Each row is a point on a tangle of strands that fork and nearly touch. The rows are in no order.
In the rows, 128 means zero.
Two points are linked if the straight distance between their rows is under 124. Some points are linked to none.
z545: [109 158 125 135 170 131 145 170 110 108 118 100 163 168 123 176 123 113
 170  47 147 145 166 210 106]
z378: [118 119 169 106 179  87 123 147 120 133 108 206 118 107 139 158  86  89
 127 129  83 186  91  91 148]
z818: [134  92 133 130 140  68  91  99 115 181 150 139 159 125 108 149 125 148
 126 153 165 133 152 119 128]
z143: [103  99  98 148  88 101  70  94 130 112 166  96 133 233 169 105 129 140
 133  96 148  75 117 137 140]
z308: [108 134 137 130 121  76  93  88 160 180 100 203  87  76  87 110 129 194
 113 178 102  60  65  68 105]
z197: [131 125 133 140 116  75  68 123 130 158 151 148 105 126 183 188  75 129
 157  94 117 119 123 142  69]
z283: [162 184 169 147 173 123 181 167 140 142  72 161 122  82  63 164 149 104
 138 133 136 183 125 114 145]
z131: [107 111 108 103 172 111 155 149 131 143 121 141 146 166 160 176 144 138
 159 129 138 172 169 156 104]
z402: [114  79 136 144 152  70 126  92 123 113 169 160  67 161 146 122  66 139
 135 134  87 132 102 139 138]
z675: [129 138 138 117 119 151 173 119 103 104 124  66 119  83 101  93 107 136
 137 153 116 123 157 137  98]
z539: [135  96 148 136 139 114 120 105 117 110 118 124 146 172 145 125 142 108
 163 118 154 155 132 178 183]
z451: [115 100 131 137  71 105  75  83 144 147 101 167 127  96 154 104 115 136
 186 190 101  91  73 125 150]
z466: [ 81 151 160  96  64 152 194 165 110 107 160 101 105  96  85 105 178 113
  59 131 149  99 166  85 147]
z380: [138 139  89 142 132 126 124 154 109  83 146  79 185 188 128 131 114  99
 115  81 189 137 162 149 140]
z285: [159 110 124 121 133 128  84 134 116 114 119 130 136 212 188 138 118 110
 118 102 131 108 127 106 150]
z483: [125 100 150 167 155  98 120 131  82 110 139  85 131 175 150 133  60  89
 176  69 151 150 156 163 107]
z322: [151 197 140 137 152 167 149 194 144 104 109 143 128 142 103 178 184  87
  74  66 148 141 144 121 191]
z991: [163 127 147 100 117 105 125 107 125 126 134  86  85 156  91 123 132 140
  70 150 134  72 159  84 158]
z461: [131 191 123 144 116 165 173 139 164 116  92 152 120  90  87  99 188 148
 104 167 150 158 102  79 135]
z839: [107 117 129 167 161 127 147 153  80  84 135  94 140 162 125 133  95  91
 183  47 165 156 159 210 120]
z620: [175  73  81 149 139 117  96 108 134 124 132 108 124 135 170 126  92 115
 170 151 177 117 137 151 100]
z538: [ 93 113 112 129  76 106  92 129  87  96 129  66 142 242 175 110 130 124
 143  50 180  96 138 119 127]
z880: [109 143 150 100  77 124 126 149  70  92 122  41 126 223 149 116 131 106
 161  43 188 103 154 149 114]
z997: [138 117 123 101 127 148  99 102 160 196 124 157 173 109  99  99 175 154
 114 180 121 104  80 103 114]
z833: [105 113 114 154 138 131 123 111 125 125 180 161 132 117 120 112 114 161
  75 116 113 146 115 107 145]
z399: [120 135 104 119  72 119 110  96 167 170 100 177 109  94 144 139 144 155
 179 186  93 104  64 107  86]
z507: [115 137 150 129  94 146 171 155  92 102 127  89 110 152 132 142 119  89
 155  97 129 133 165 145 147]
z225: [181 159 134 150 200 149 135 161 144 133  73 178 155 110 101 151 143 106
 118 149 140 170 116 107 178]
z999: [136 169  89 128  66 144 140 123 170 154 108 142 138  96 134 123 173 164
 152 200 132 128 107  95  87]
z639: [166 107  83 151 136 149  93 152 157 119 129 109 162 177 189 114  92 109
 160 172 175 125 120 178 120]
z878: [102  93 128  90 187 116 160 133 120 139 134 148 126 158 162 131 105 134
 140 115  85 167 133 148 104]
z336: [173 140 112 116 137 155 120 129 136 116 121 118  97  90 150 152 135 148
 108 120 163 125 139 138 101]
z79: [122  87 152 104 138  88 126 103 125 130 100 182  86 113 156 157 118 104
 158 140  75 154  91  88 156]
z980: [105 124 139 133 133  75 124 105 148 162 113 215  73  68 120 143 133 171
 125 163 102 133  64  57  99]
z577: [118  94 127 144 121 161 121  91 100  94 119 104 151  57 121  98 142 118
 162 118 150 152 125 165 157]
z132: [120 123 140 110 125 135 132 101 108 156 112  98 137  95  96  81 100 165
 116 179  97  90 144  95  84]
z477: [143 130 122 137 115  68 113  61 156 190 122 166 126  87  54 130 142 175
 137 182 127  78  83  89  88]
z376: [204 137 109  95 134 174 103 108 167 153 123  89 158 121 132 120 166 104
 119 146 115 108 110 126 119]
z743: [126  88 102 126  95 115 125  91 136 132 128 103 118 168 143 111 157 147
 137 168 118 103 140 100 139]
z404: [107 183 131 153 171 166 179 198 143 107 105 140 114 122  81 163 178  81
 109  84 109 145 141 151 182]
z440: [171 125 127 119 158 145  97 131 139 136 143 138 164 210 148 140 148 110
  81 109 130 120 119 125 176]
z421: [105  92 105 162 136 134 177  99 100 111 164 140  93 111 105  89  97 150
 100 142 116 144 131 102 128]
z938: [152 106  95 102 117 149  98  96 167 170 131 115 156 153 151 124 180 134
 131 161 116 110 116 111 121]
z458: [134 136 177 152 145 120  90 136 119 130 148 141 167 141 127 129  85 108
 116  86 103 145 124 153 163]
z192: [129 103 122  95 112 134 151 100 137 126 110 116  68 135 120 121 165 153
 113 168 113  87 139  87 143]
z591: [169 186  97 138 144 171 150 161 163  91 114 107 123  91 129 161 138 126
 135 127 150 146 146 177 110]
z450: [179 160 127  98 113 152 101 113 145 127 139  66 169  88  91 110 145 110
  88 136 113  97 121 104 123]
z125: [125 124 112 120 135 132  95 133 155 115 136 160 162 204 176 140 162 142
 150 122 171 149 109 191 173]
z196: [140 172  96 135 129 144 166 132 157  99 151 109 155 137  90  88 127 153
 103 187 147 147 131 135 132]
z417: [161 105  97 145 128 146  82 129 156 165 135 187 127  66 164 137  94 130
 132 150 134 113  67 125  98]
z941: [ 75  87 164  92 142 100 156 128  91 127 151 139 102 170 147 138 110 109
 124  78  80 142 139 122 128]
z960: [ 98 153 157  74  85 143 143 148 115 102 147  68 131  98  97 118 168 133
  65 114 158  99 174 134 143]
z692: [167 166  91 157 159 177 123 152 164 140 114 147 157  84 124 136 114 114
 155 142 124 145 106 172 105]
z548: [143 107 132 139 133 161 141 105 118 107 100 133 134 109 129 111 151 102
 156 135 121 157 119 142 175]
z650: [ 80 138 164 135 129 143 128 132 113 153 124 159 157  69 120 132 140 116
 128  85  69 167 124 113 139]
z44: [119 108  91 163 100 119  82  98 132 103 177 119 125 154 149 111 106 154
  99 109 141 108 113 142 143]
z749: [118 184 125 122  88 170 155 155 149 116  81 126 144  83 124 119 152 148
 144 188 125 153 130 111 116]
z996: [133 122 116 144 112 152 171 114 111 107 128 105 124 140 119 122 136  81
 140 102  99 145 135 117 154]
z669: [143 139 113 109  73 125  87 102 142 123 155  54 149  87 122 101 123 142
 108 144 132  77 148 129 105]
z7: [100 141 142 129 145 140 128 121 152 169 124 188 165  69 110 119 141 133
 151 146  80 167  85 129 110]
z975: [132 179  89 140 146 177 189 181 145  60 132  88 122 107 103 140 135 107
 113 100 134 139 160 176 123]
z645: [162 105 176 100 153  97 113 109 116 155 131 110 102 183 117 124 107 131
  92 136 102  90 143  92 149]
z118: [140 104 169 119 131 119 115 141  92 120 119  94 119 203 162 118  71 101
 117 119  98 105 151 113 145]
z122: [ 62 160 151 138 126 158 171 174 115 136 115 155 142  76 103 127 151 129
 121 109 100 157 156 122 140]
z326: [ 82 136 158 115  51 130 143 156  80  96 140  54 111 184 153 124 115 112
 145  76 140 101 173 155 109]
z14: [164 138 113 130 124 133  98 113 152 160 123 149  93  69 128 145 131 149
 101 156 135 106 108  77  96]
z165: [ 84 163 122 144 189 162 166 196 131 127  97 149 140  92 105 160 153 110
 120  82  91 152 151 160 129]
z844: [137 163 127 133 142 139 135 139 163 159 113 149 153 106 146 159 128 116
 168 135  90 174 109 152 106]
z666: [138 108 140 110 145 155  85 110 123 155 134 127 146  68 129  86 100 169
 119 155 106 102 129 147  93]
z213: [ 50  92 168 110 111 120 193 148  67 123 178 145  78 162 124 123 110 110
 102  96 103 109 159 114 151]
z365: [154 105 107 145 111 114  57 122 154 168 160 164 127 111 176 154  76 106
 155 126 110 116  79 159  91]
z408: [106 160 149 127 127 131 177 133 129 129  70 186  86  80  86  86 196 174
 109 185 156 143  78  51 112]
z869: [107 133 150 120 157  88 157 109 153 164 101 204  79  81  79 111 186 169
 106 155 126 151  73  46  97]
z795: [ 48 129 149 117  78 153 208 170  79 112 172 127 102 139 120 122 136 110
  86  98 138 107 178 116 138]
z750: [141  92 110 154 136 100 161 102 119 108 146 152  88 153 128 102  69 162
 127 179 115 135 122 118 132]
z908: [134 129 133  89  64 105 114 116 113  89 144  31 141  99 109  97 143 121
 109 130 155  98 175 136 134]
z571: [157  94  99 164 144 135  98 136  99 103 135  93 129 120 173 129  60 117
 160 105 163 141 154 154  85]
z107: [156 147  87 134 161 162 138 159 159 106 126 120 167 184 146 119 113 139
 124 175 143 145 139 158 133]
z744: [112  86 156 118 101 100 103  88 127 134  96 149  82 108 142 110 105 129
 159 156  63  92  96  97 153]
z510: [151  90 140 131 148  85  78 103 109 143 167  98 147 162 124 131 108 147
 108 111 189 107 164 155 123]
z4: [ 99 120 103 127 158 112 112 156 124 135 132 130 178 176 175 168 127 131
 175  83 158 153 149 200  94]
z424: [133 108 142 130 104  69  70 107 114 152 148 110 107 169 163 164 105 146
 155  90 152  99 144 157 104]
z162: [128 136 144 158 180 132 142 167 114 112 100 186 136 108 136 144 101 105
 116 128 115 181 118 109 184]
z673: [124 166 119 109 114 189 195 155 123  79 140  59 121  66  96 103 131 112
 111 107 111 134 157 160 105]
z422: [140 118 151 139 117  66 110  79 133 187 148 151 134  87  59 138 138 162
 121 156 142 133 124 106 121]
z74: [150 163 122 117 157 156 128 142 154 117 134 139 129 167 121 147 186 118
  83  97 151 148 127 129 168]

A fork is a point with three links. Follow the links from the first point to the second and name the forks in between, in order.
z125; z750: z548
z960; z650: z938
z869; z7: z591
z675; z960: z591, z938
z908; z417: z938, z591

A fork is a point with three links, a tip a point with one. Leave the first point through the second and follow the links. Name the first fork or tip that comes.
z869; z980: z591
z941; z878: z196
z402; z750: z548
z507; z326: z402
